Each scene shows the same named points in several views. A view is turned or mirrored, shifted and resized as a whole, has a little noise and may leave points out.

Scene 1
View 1
<57>: [  1  -9   4  18  -8  14 -10  -9  -5   7 -13  -4  -8   7  14  23   3   5
   4  -8   0   9   8  -8   0  -6  10   7 -10  -5 -16 -10   0   2 -11   3
   6]
<13>: [-12  -8   9 -10 -17  12   9  -4  -8  11  -9  10  -6  -3  -5  17  -6 -10
   0 -18 -17 -11  16  -1   7  -2   8  -8  10 -24  15  -8  -7  28 -19 -17
 -37]
<203>: [  8  -3   2  35  -1  -1 -29 -11   2  10 -21 -19  -3  17  28  32   4  13
  15  -1  12  19   1 -14 -10   6  13  19 -15  16 -29  -4   2 -13  -8  28
  25]
<103>: [ -6  -6   9  -1 -12  13  10  -7  -7  10  -9   8 -10  -1  -1  20   1  -7
  -5 -17 -18  -5  15  -3   8  -1   9  -6   2 -21   5 -10  -5  26 -14 -10
 -24]
<17>: [ -4   8  13  26  13  -6 -10 -20   4  11 -18 -10  -8   5  23  30  14  13
  -4  -5  -2   9   9 -16   8  20  11  15 -13   9 -19  -7  -6   8  -6  31
  13]
<213>: [  2  -7   6  16  -9   7  -7  -3  -4  14 -16  -5  -6   9  10  26   6   0
   9 -14  -2   7   9  -8   0  -1  10   5  -6  -7 -14  -8  -2   9 -11   5
  -1]
<154>: [  1  -8  -1   5 -13  -9 -25  -6  -2   9 -23 -13   7  15  13  28 -10   7
  21  -4   9   2   2  -7 -15   8  10   6  10  10   4   6  -7   2 -28  18
 -13]
<136>: [ -6   5  14  23   9   7  -3 -21   1   9 -13   0 -13  -1  16  24  15  11
 -15  -6  -9   6  13 -13  16  13   9  10 -15  -2 -16 -12  -6  16  -5  20
   8]
<275>: [ -2  -6  11  -1 -17  -8   3  10  -1  29 -16   0  -1   9   1  34   3 -18
  22 -24 -13  -4  13  -6   3   5   7   1   6 -18   3  -7  -2  21 -18  -7
 -25]
<10>: [  1  -7   5  22  -7   7 -16  -9  -3   9 -16  -8  -3  11  16  27   3   6
   8  -7   3  12   6 -10  -5   1  12  10  -9   3 -15  -7  -1   0 -11  13
   6]
<229>: [  0  -5   9  13  -8  21  12  -4  -9  12  -7   6 -16  -1   2  23  10  -7
  -4 -19 -18   2  16  -5  14  -6   7  -1  -9 -23 -12 -16   2  20  -5 -13
  -2]
<256>: [ -4  -4   2  25   2  31  -9 -29  -9  -9  -6  -2 -16  -3  18  13   5  21
 -24   2  -2  15   9  -8   7  -6  10   7 -18   1 -19 -13  -4   2  -7  10
  15]
<277>: [ 14   5   2  62  14  14 -32 -20   1   8 -21 -23 -12  15  42  32  25  23
   5   5  19  40  -1 -17  -3   0  13  30 -40  23 -61 -13   9 -28  10  39
  63]
<114>: [ 14 -10   5  17 -24 -13 -19  23   3  32 -28 -15   8  27  11  44   1 -18
  51 -23   4   8   0  -6 -17   0  10   9   3  -2 -15  -2   7  -5 -16   4
  -4]
<179>: [-12   7  13   7  10 -17 -11 -19   7  11 -20  -4  -4   3  15  30   3  13
  -3  -3  -4  -3  12 -14   5  27  11  10   3   8   4   2 -13  21 -17  35
 -14]
<253>: [  5  -9   1  14 -12   7 -11  -2  -4  11 -14  -7  -2  10  11  27  -1  -1
  12 -10   0   8   8  -7  -3  -3   8   6  -3  -2 -10  -7   1   4 -13   4
  -1]
<3>: [  3  -6   3   7 -17 -22 -24   7   4  24 -27 -16   9  21  14  37  -8  -3
  38 -13   7   3   1 -12 -15  12  12   9   9   7  -1   7  -4   4 -24  19
 -15]
<25>: [-11  -4   6   5   2  20   3 -24  -9  -3  -6   8 -16  -6   6  12   0  11
 -23  -6 -13  -2  18  -6  12   2  10  -1  -4  -9   2 -10 -10  21 -12   5
  -9]
View 2
<253>: [ -6   1  10  -4   6  -3  -9   4  -4  -2   1   3  -1   0 -13 -14   3   6
   9   0  17  -4   0  -4   0   7  -4  -3  -2 -14  -3   1  -5  -2  -2   7
  -1]
<277>: [ 11 -19  14  15 -10   8 -16 -18  21  10  30  25  19   8 -19 -40  -3   8
  11  21  -4  25  16   2  -6   9 -25 -34  11 -18 -15  -3  -1 -13 -12  -3
  31]
<203>: [  5  -6  12   8   2   4 -13 -12   7   7  15  13   7   1 -17 -21   2  11
  15  12   7  14  12  -3  -6   8  -7  -9  -4 -16 -10  -1  -5  -3  -7   5
  19]
<103>: [-14   5   5 -16   8  -4  -4  16 -12 -12 -15  -7  -4  -5  -8  -8   0  -7
   5  -9  13 -11 -12 -10   7   4   4  -3   2 -12   4  -2  -3  -5   0   3
 -17]
<114>: [  1  -2  23  -3   6   4 -17  -9 -13   0  13   1 -14   2 -22 -16   5  31
  10   1  33 -19   8  -4  -1   8  -2   6 -12 -29  -6   5  -5   2  -1  11
   0]
<179>: [  2   1   3  -8  14  -2 -10  -9  -9  -7  -5  -3   5 -14 -13  -4   0   2
  22   6  -3  11   8  -8   6  -2  21   1  -3 -17   5 -11   1  -8  -5  -2
   5]
<13>: [-16  10   5 -18  11  -7  -2  19 -16 -15 -21 -12  -6  -5  -6  -2   1  -6
   4 -11  16 -15 -14 -12   7   5   8   5  -2 -13   6  -1  -4  -5   1   6
 -21]
<10>: [ -2  -1  11   0   4   1 -10   0   0  -2   5   4   3   1 -14 -15   3   5
  11   5  11   4   3  -6  -2   7  -5  -5  -1 -14  -4   0  -4  -3  -6   5
   7]
<57>: [ -6  -2  10  -3   3  -2  -8   6  -1  -4   0   4   3   1 -12 -17   2   0
   7   3  11  -1  -2  -7   0   8  -8  -8   2 -11  -5   0  -4  -4  -3   6
   1]
<25>: [ -9   4   0  -8   9  -5  -3  10  -4  -7 -14  -1   6  -7  -5  -7   0 -13
  10   0  -2   8  -5 -10   4   3   6  -3   2  -6   2  -5  -3  -6  -2   2
  -4]
<136>: [ -3  -5   4  -5   3   0  -7  -2  -1  -8  -2   4   9  -5 -10 -17  -3  -9
  12   4  -4  10   0  -8   6   3   3 -17   9 -15   3 -10   3 -11  -6  -5
   2]
<213>: [ -6   0  11  -5   3   0  -8   3  -4  -6  -1   1  -2   1 -13 -15   0   5
   8   1  13  -6  -1  -6   0   7  -3  -6   0 -16  -2   0  -3  -5  -5   5
  -3]
<256>: [ -8  -2   1  -1  -1  -3  -3  10  10  -2  -2   8  15   1  -8 -18   0 -16
   6   5  -4  16  -4  -7  -2   8 -13 -17   8  -3  -6  -3  -4  -9  -5   2
   7]
<17>: [  3  -6   6  -1   6   2 -12 -10   0  -3   5   6   9  -6 -15 -17  -2   0
  17  10  -5  12   8  -5   5   0   7 -14   5 -18   0 -10   1 -10  -8  -5
   9]
View 3
<275>: [-24  -1   1 -12   5 -16  18 -31   4 -38  -9 -24 -39 -17  10  10  -4  -7
  23   0  28 -23  -5  -4   6  31 -23 -14 -21 -14 -14  17  -7  15  -2  10
  -7]
<10>: [ -4  20 -12  13   0  -2   7 -11   5  -2  -4   4 -26   2  28  10   0 -15
   2  -7   1  -1  -5   8  -6  19   8  11  -9 -37   4  33 -12   2 -10  17
   1]
<213>: [ -8  15  -8   2   3  -7  10 -17   4 -14  -8  -9 -28  -1  25  10  -4 -12
   8  -5   5  -9  -6   5   0  25  -1   7 -15 -31  -2  24 -11  -2 -12  16
   1]
<277>: [ 22  62 -38  54   2  14   2   1   2  30  -2  30 -28  44  61   0 -35 -20
 -19  -6 -11  41 -13  37 -16  22  38  57 -29 -76  26  57 -20 -23 -37  16
  26]
<229>: [-16   1  -1 -23   5  -6   9 -18  -8 -26 -19 -21 -20   4  23   6  -3 -19
  27  -2   2 -20 -13  -2   7  28  -9  10 -29 -32  -6   8 -14 -29 -17  26
  13]
<17>: [-20  30 -19   9  12   5   0 -18  23   1  11   8 -27   5  26  16 -16 -12
  16   9  -8  14   3  17 -13  22  24  20 -39 -46  18  25 -31   2 -14   4
  13]
<253>: [ -4  11  -7   3   0  -8   9 -15   4 -10  -7  -4 -31   2  24  10   2 -13
   3  -7   6 -11  -4   2   0  21   0   6  -8 -29  -3  27 -10   1 -14  17
  -3]
<3>: [-11  15  -9  19   2 -14  16 -24  19 -13  11   4 -50 -17  17  16  -1   1
  -4  -5  23  -9   3   8  -6  25  -2 -16   0 -21  -3  43  -7  46   1  -5
 -23]
<203>: [  3  37 -24  31   2   4   1  -6  14  20   6  23 -29  11  36  10  -8  -9
 -12  -5 -14  20   2  21 -16  17  32  26 -11 -49  20  44 -23   4 -15   9
   2]
<103>: [-24  -9   7 -32   4  -8  10 -19   1 -28 -12 -21 -19 -12  10  13  12 -16
  30  -1   2 -26  -5 -13   5  22 -11  -5 -20 -18  -9   2 -18  -9  -8  24
   2]
<114>: [  4  21 -12  28  -2 -19  25 -25   3 -24  -7  -5 -57  -8  23   4 -19   1
 -11 -14  41 -13 -12  14   2  34 -17  -9   1 -22 -10  53  10  33 -12   3
 -20]
<13>: [-27 -20  12 -38   3 -15   7 -24   2 -36 -14 -25 -19 -20   3  16  17 -12
  33  -3   4 -37  -3 -18  10  17 -17 -16 -13  -9 -13   0 -14  -4   1  21
  -7]
<136>: [-22  19 -13  -7  13   4   0 -15  11  -5   2  -1 -20   7  24  11  -8 -18
  27  11 -12   6   1   7  -5  19  17  17 -43 -45   9  14 -31 -10 -13  14
  19]
<25>: [-24  -3   1 -31   7   0  -5 -10   6  -9  -8 -10  -6  -5  14  18  17 -20
  29   0 -24 -15   2  -8   2  13  10   9 -22 -29   5  -4 -30 -22  -3  24
  10]
<154>: [ -7   9  -8  12  -4  -9   4 -15  17   0   8   7 -35 -15  15  18  13  -5
  -7 -10   3  -8   8   2  -5  13  10  -9   6 -22   1  32  -8  35   1   5
 -22]
<256>: [ -1  15 -11  -9   0   7  -4  -1   1  11  -8   6  -4  16  33  12   8 -25
  12  -6 -29   2  -3   1  -3   9  23  32 -18 -46  13  12 -26 -35 -20  29
  19]
<57>: [ -5  12  -7   1   2  -6   9 -13   0  -5 -12  -1 -24   5  28   9   2 -14
   5 -10  -4  -6  -6   3   2  17   5  10 -13 -34   2  23 -12 -12 -13  22
   5]
View 4
<154>: [ -4 -15  -3  18  -3 -19  10  -5  12  14  10  17   8 -14  -4  11  35  20
  30  -2  -2   1  -5  30  -5  -2   1  21 -32   1 -13   8  30 -15  16  17
   5]
<114>: [ 11 -15  12  -6  -6 -42  29   9  -7  21 -10  24  18 -20  13   8  43  17
  19 -15  22  -3  -1  48  14  17   6  34 -36   4  -3  25   8  -5  13   8
  14]
<256>: [ -3 -15 -10  13   3   5  -9  -2  -4   3  -4  -5  11   5 -10   4 -17  21
  14 -19   9  16 -13 -15 -13   6  11 -31   4  -5 -20  -6  16   8  -3   8
 -18]
<136>: [-10  -9   1   6  12   7  -3   2  -4  22   4   1   5  -3  -5  -3   9  30
  13 -36  18  -2  -9 -16 -12  -7   4 -13  -7  -1 -19  11   9  -2  -3   9
 -22]
<203>: [ -7 -19  -9  12   1  -5  15   4   0   4  -9  14   6 -10  -6   8  25  32
  -5 -15   4   4  -5  22   7  21  13  -8 -18  -7 -46  21  18  13 -10  15
   6]
<3>: [ -3 -15   6   9  -2 -30  19   3   8  25   8  24   8 -22   1  11  51  24
  28 -11   5  -6  -3  40   2   1   0  34 -40   2 -11  18  23 -15  17  15
   9]
<17>: [-13 -13  -2   9  12   9   2   4  -3  23   6   6  -3 -10 -10   1  25  37
   4 -34  10  -5  -6  -4  -6   0   7 -10 -17  -5 -37  19  14   0  -9  15
 -13]
<10>: [  2 -16  -2   9   0 -14   8   3  -2  12  -3  11  11  -8  -5   5  16  24
  16 -16   9   4  -7  14  -1   8   8  -2 -15  -2 -18   8  18   1   3  10
  -5]
<179>: [-17  -6   2  15  11   4  -1  -3   8  31  22   9  -1 -14  -8   3  38  34
  23 -30   6 -12  -7  -1 -16 -19  -3   6 -27   2 -21  13  24 -20   6  18
 -12]
<275>: [  4  -3  20 -10   2 -33   9   5  -7  33   5  11  19 -14  10   1  26  16
  41 -27  28 -10  -8  15  -7 -14  -3  30 -30   8  24   9   2 -20  24   5
 -11]
<25>: [ -4  -5   4  12   5  -4 -16  -6   1  17  11  -6  10   3  -7   2  -6  19
  38 -24  12   2 -14 -19 -25 -18   2 -11  -5   3   8 -13  14 -14  15   7
 -28]
<213>: [  3 -11   5   3   1 -20   9   3  -5  17  -5   7  14  -8   0   1  13  21
  22 -20  19   2  -9  13  -3   0   6   5 -18   0  -2   7   6  -3   9   7
 -10]
<57>: [  5 -14   0   4   0 -13   5   0  -2  10  -4   7  15  -5  -2   3   4  18
  20 -18  16   7  -9   9  -4   5  10  -6 -11   0  -6   2  12   3   8   6
  -8]
<253>: [  6 -14   1   3  -2 -22   4   1  -3  12  -3  11  15 -11   0   5  14  16
  25 -15  15   5  -6  18  -4   3   6   6 -17   2  -2   7  12  -2  11  10
  -6]
<229>: [  7  -4  12  -7   3 -21  -3   5 -15  20  -5  -3  20  -1   6  -3  -7  15
  32 -31  32   2 -12  -7 -10  -8   2  -4  -6   3  21  -2  -3  -4  13  -2
 -22]
<13>: [  5   0  18   0   2 -29  -8  -4   0  28  15  -3  20  -7   4   4   5   8
  62 -22  24  -5 -11  -2 -25 -28  -4  18 -19  10  37 -11   9 -26  37   5
 -23]

Which points are out of place in each view (at most two, in the order of its rows)? Write none if all are in place.
view 1 | none
view 2 | <25>
view 3 | <203>
view 4 | none

Scene 2
View 1
<176>: [-21 -49 -23 -28  25 -33 -16   4 -38   9  43 -16  -1  27 -10 -14 -10 -23
  17   1 -47  -1 -10  37  18  -2  24  34  18  -6   7  10   6 -18  -1  -6
   9]
<232>: [-17 -19  -5 -10   0   6  10  29  -7  -9  26 -10  -9  25   1   5  26   8
  -1   4  -6  -6   6 -12  17  26   5   5 -23 -10  -7  -1  12   0  19 -10
   9]
<148>: [ -2 -14  11  -2   2   9  15  24 -14 -12  23  -1   4  18   5  -5  23   0
  -6   8 -11 -12  13   0   4  36  23   0 -13  -8 -23  -9  17   5  30  -9
  11]
<174>: [ -3 -28   6  -4   5   5  19  11 -18 -17   1  -8  10  13  12   4  21  13
  -6 -23  -2 -17  -7   7  10  14  14  11  -4  13  -6  -2  11   3   7 -10
  11]
<15>: [-19 -24  -3  -4   3  -1   7  23 -13 -23  19  -9  -4  19   8   3  29   5
  -3  -4   2  -8   1 -11  18  20   7   6 -17  -4  -9  -1  11   4  14 -10
  15]
<66>: [ 14  -4  25   3   2  31  31  21 -12  -6  23   8  13  11  11 -10  17   4
 -11   4 -19 -22  19  14 -11  51  39  -6  -5  -2 -29 -17  24  15  45  -7
  12]
<18>: [-15 -32 -12 -15  17 -21  -9  21 -32   4  48  -8   1  24  -7 -20   6 -26
  10  13 -36  -2   5  20   7  20  29  19   4 -15  -9  -1  14  -7  20  -8
   9]
<47>: [ 12 -16  24   6   7  11  17  10 -26 -10  22   9  24   8  13 -19  12 -12
 -12  -8 -21 -19  12  28  -8  34  45  -1   9   4 -29 -11  22  16  33  -7
  17]
<9>: [-18 -46 -23 -39  23 -15   0   5 -25  19  30 -20  -9  30 -11   2  -9   0
  17  -8 -47   0  -4  26  12   0  14  33  14  -6   9   9   4 -24  -4 -11
   3]
<89>: [ -7 -28  -1 -21  11   8  13  17 -14   3  24 -12  -7  24   0   7  12   7
   4  -4 -27  -8   4   9   5  25  14  10  -8  -4  -6   0  11  -7  17 -11
   6]
<149>: [ 10 -24  18 -11  13  12  20   5 -27   7  23   0  16  13   5  -9   0  -5
  -1  -8 -36 -19   6  33  -6  32  42  10  14   3 -15  -6  15   2  26  -8
  10]
<52>: [  2 -29  13  -1   8   8  17   7 -21 -18   5  -1  16  11  14  -1  19   5
  -8 -23  -6 -19  -5  13   7  16  23   6   5  11 -10  -5  11   9  12 -10
  14]
<36>: [  4 -12  17   8   1  18  22  18 -14 -24  11   3  11  11  15  -1  31   7
 -11 -10   4 -18   7  -7   6  32  21  -3 -14   5 -22  -8  18  15  27 -11
  17]
<164>: [-24 -23 -13 -13   4   3   8  30  -7 -12  28 -14 -15  26  -1   7  28   9
   1   8  -4  -5   4 -16  17  24  -1   9 -22 -13  -6   1  11  -6  17  -9
   6]
View 2
<148>: [-10   1  15   8   7   5 -26   5 -15   4  12  -8 -11  14  -2  -4   8   5
   3  -5   0  -3   1  -8   0  -1   8  -4  -7  -1  -2  -6  10   6   2  19
  -6]
<66>: [-12  14  28  15   8   3 -21   8 -27   2  19 -17 -10  19   5   0  12   6
   2   6  -6  -9   8 -17   4  -1  -1   2  -6  -1   4 -10  12  11   4  28
 -11]
<164>: [ -5  -9  -2  -3  -1   8 -32   9  -4   7   3   5 -11   2 -10 -14   2   8
   6 -19   1   6  -8   5  -5   0  17 -11  -8  -1 -10   1   6  -1  -5   8
   2]
<149>: [ -9  -6  11   9  12   0  -1  14 -16  -8   8 -20   0  16   2  -1   7  -7
   4   7  -1  -5  15 -23   3  -8   5  -1   9   9  12 -15  -1  -2   9  20
 -12]
<52>: [ -9  -1   3   1   8   1 -16   8 -14  -5  -1 -26  -1  18   8  11   8   5
  10  -5  12   4  11  -7  -6  -6  13  -1   0  -5   4  -3  -4   2  10   9
 -10]
<36>: [-11  16  15   7   1  -1 -26   8 -26   3  11 -17  -7  18   6   6  10  11
   6  -3   3  -2   8  -6  -1  -2   8  -1  -7  -5   1  -4   7  11   3  18
  -8]
<89>: [ -6  -7  -4  -3   1   3 -13  16 -11  -1   7  -5  -3   3  -2 -13   5  -1
   7  -8  -2   4   3  -6   0  -3  11 -10   2   5   7  -6   0  -8   1  14
  -3]
<9>: [ -4 -33 -23 -10   4   5   6  21   6  -9  -1  -1   1  -6  -6 -22  -5 -15
   8 -10  -2   9   7  -9   0  -6  16 -14  16  17  14  -9 -12 -24   2   8
  -2]
<47>: [-11   1  24  14  19   0 -13   6 -18  -6   9 -23  -4  24   5   9   9  -2
   6   9   2  -9  13 -24   0  -8   4   3   1   1   7 -13   5   3  11  22
 -16]
<174>: [ -7   0  -5  -4   1   3 -17  11 -14  -4  -3 -22   1  12   7   5   6   7
   9 -10  12   8  11  -1  -7  -7  14  -3  -2  -5   5   0  -4   1   5   5
  -6]
<15>: [ -7  -7  -2  -1   6   5 -30   5  -4   2   0  -6 -11  10  -2  -2   5   8
   7 -13  12   5  -3   2  -7  -4  18  -8  -8  -6  -8   3   2  -1   1   7
  -4]
<18>: [ -8 -31   4   4  23   4  -9   7   8  -8   5   4  -9   5 -11 -15  -3 -12
   7  -1   1  -1   0 -18  -1  -8  13  -7  10  12   1 -12   2 -12   1  17
  -9]
<232>: [ -7  -2   1  -2  -1   6 -30   7  -8   4   7   2 -10   5  -5  -9   5   9
   4 -18   0   5  -5   1  -4  -1  15  -9  -8  -1  -6   0   7   2  -3  13
   0]
View 3
<148>: [-16  -2  -3  16  15  -7  -4  -5   1 -20  22   0  13  17  12 -15  14  -1
   4   7  -4  -5   9 -19  20 -13   7 -19  -1   1 -12  12 -10  -9 -30  11
  -2]
<164>: [ -6  -6  -7  20   4  -3   9 -11 -16 -21  26   3  11   1  -4  -2  13   8
 -14 -15   6 -17  18   4   4  -8  20   1 -14   1  -2   9  -7   2 -15  13
   3]
<174>: [  3 -18   8  18  10   9  -1  10   8   6  17   6  11  -2  -5 -24  10   6
  17  -8   4 -16  -1 -10  23 -35  14  -9  -3   3  -8   8  -5 -10 -27  16
  -1]
<15>: [ -8 -14   3  20   6   5  11  -3 -12 -16  20   3  14   1  -5 -14  12   5
   1 -14   2 -16   8   1  18 -22  20  -6  -8   2  -4   8  -9  -2 -19  14
  -2]
<89>: [  8 -11  -8   9   6  -1  -7   4   2  -9  34   5   6  -5  -2  -6  10   5
  -2   6   7  -9   3 -12   8 -16  10   1  -5  -9 -18   4 -13  -3 -28  16
   0]
<47>: [-12  -7   7  10  20  -4 -13   7  18 -10  16   4  14  19  15 -27  16  -4
  21  14  -6  -1   1 -33  31 -25   1 -28   5   0 -17   8 -12 -18 -41  12
  -4]
<232>: [ -9  -5  -6  19   7  -2   4 -12 -10 -20  24   5  11   4  -1  -5  12   3
  -7 -12   3 -14  11  -1  10  -8  17  -2 -13   3  -7  11  -5  -5 -18  16
   4]
<9>: [ 43 -31 -14  -6   1   6   9  17   0 -12  55   5  -4 -25 -15   7  12  19
 -10  15  22 -12   4 -15  -8 -28   7  22  -2 -27 -30  -5 -23   9 -27  11
 -13]
<36>: [-20  -7   9  24  14   2  -1  -2   5  -5   8   4  20  18   8 -27  11  -1
  18  -8  -5 -11   4 -14  33 -25  13 -26   0  10  -3  12  -2 -16 -30  15
   3]
<66>: [-26   6  -3  16  21 -13 -23  -3  17 -16  17   2  13  27  23 -22  12  -9
  14  18  -5   2   5 -37  29 -13  -4 -34   7   3 -15  15  -7 -19 -42   9
   2]
<176>: [ 41 -37  -7 -10   8  12  30  22  -8 -29  55   5   0 -17 -10   3  21  20
 -11  21  20 -11   2 -14  -2 -38  11  17   4 -32 -38 -14 -31  14 -34  10
 -26]
<149>: [ 12 -18  -5   0  15  -1  -5  17  14 -10  35   2   5  -1   5 -13  13   8
   9  25   7  -1  -1 -32  16 -31   2 -10   8 -15 -26   2 -19  -7 -40  12
 -10]
View 4
<66>: [ -5  21  36 -18  11  13  -4  -7 -37  27   5  -6 -34  16   9 -19 -22  14
   0   1  41  30  -4  -3  23 -21 -32  -4  -5 -15 -15 -21 -15 -11  21 -24
   1]
<89>: [ 10   9  13 -13   1 -22   9 -10  -4  22   9 -15 -24   4   3 -16  14  -6
 -14 -13  31  19  -5  -4   6  14 -10   7  -2  -1  11   3   4 -27   5   6
 -11]
<164>: [ 12  -5   2 -15   1 -21   1 -23 -17  31  -7  -5 -12  -5   2 -16  32  -5
 -18   5  22  37   2  10  12  25  -6   2 -22   3   6  -3  29 -31   9   9
  -5]
<148>: [  6   6  15 -18   6  -6   2 -18 -22  29  -3  -6 -20   4   5 -19   9   0
  -8   0  34  29  -3   4  19   5 -18   1 -10  -8   0  -6   2 -25  14  -4
  -2]
<15>: [ 15  -3  15  -8   3 -21   4  -9 -19  27  -2  -9 -14  -6   7  -8  21  -1
 -18   4  13  37   5   7   7  15  -6   3 -27  -1  -3  -3  34 -20  15  -2
 -11]
<36>: [  4   6  33  -8   6   0   3  -3 -32  34   1  -6 -24   0   6  -8  -3   7
  -6   0  19  41  15   4  12 -14 -17  -1 -23 -17 -20 -16  23  -6  23 -25
 -10]
<232>: [ 10  -1   7 -17   2 -15   0 -19 -23  32  -7  -5 -13  -2   1 -15  25  -3
 -11   1  22  38   9   9  13  18 -14   2 -19  -3   0  -6  27 -31  10   3
  -5]
<18>: [  6  11  16  -9  -7 -25  -3   2   6   7  14 -13 -33  -1  20 -12  -1  11
 -37  12  31   1 -44 -16  14  42  -8  11  -2  12  15  14   3 -20  12  14
  -5]
<52>: [ 11  17  37  -1   6 -16  15  13 -15  21  16 -18 -32   0   7  -4   0   2
 -13 -13  17  29   9  -7  -2  -8  -6   1 -17 -12  -5  -4  22  -5  21 -21
 -18]
<176>: [ 14  13  14   0  -9 -48  12  13  31  -4  25 -23 -35  -5  18  -5  11  -2
 -52  -5  21 -10 -44 -22 -11  50   6  22   5  20  33  29   8 -25   6  24
 -25]

Which points are out of place in each view (at most two, in the order of its rows)? Write none if all are in place.
view 1 | none
view 2 | <36>
view 3 | <47>, <149>
view 4 | <148>
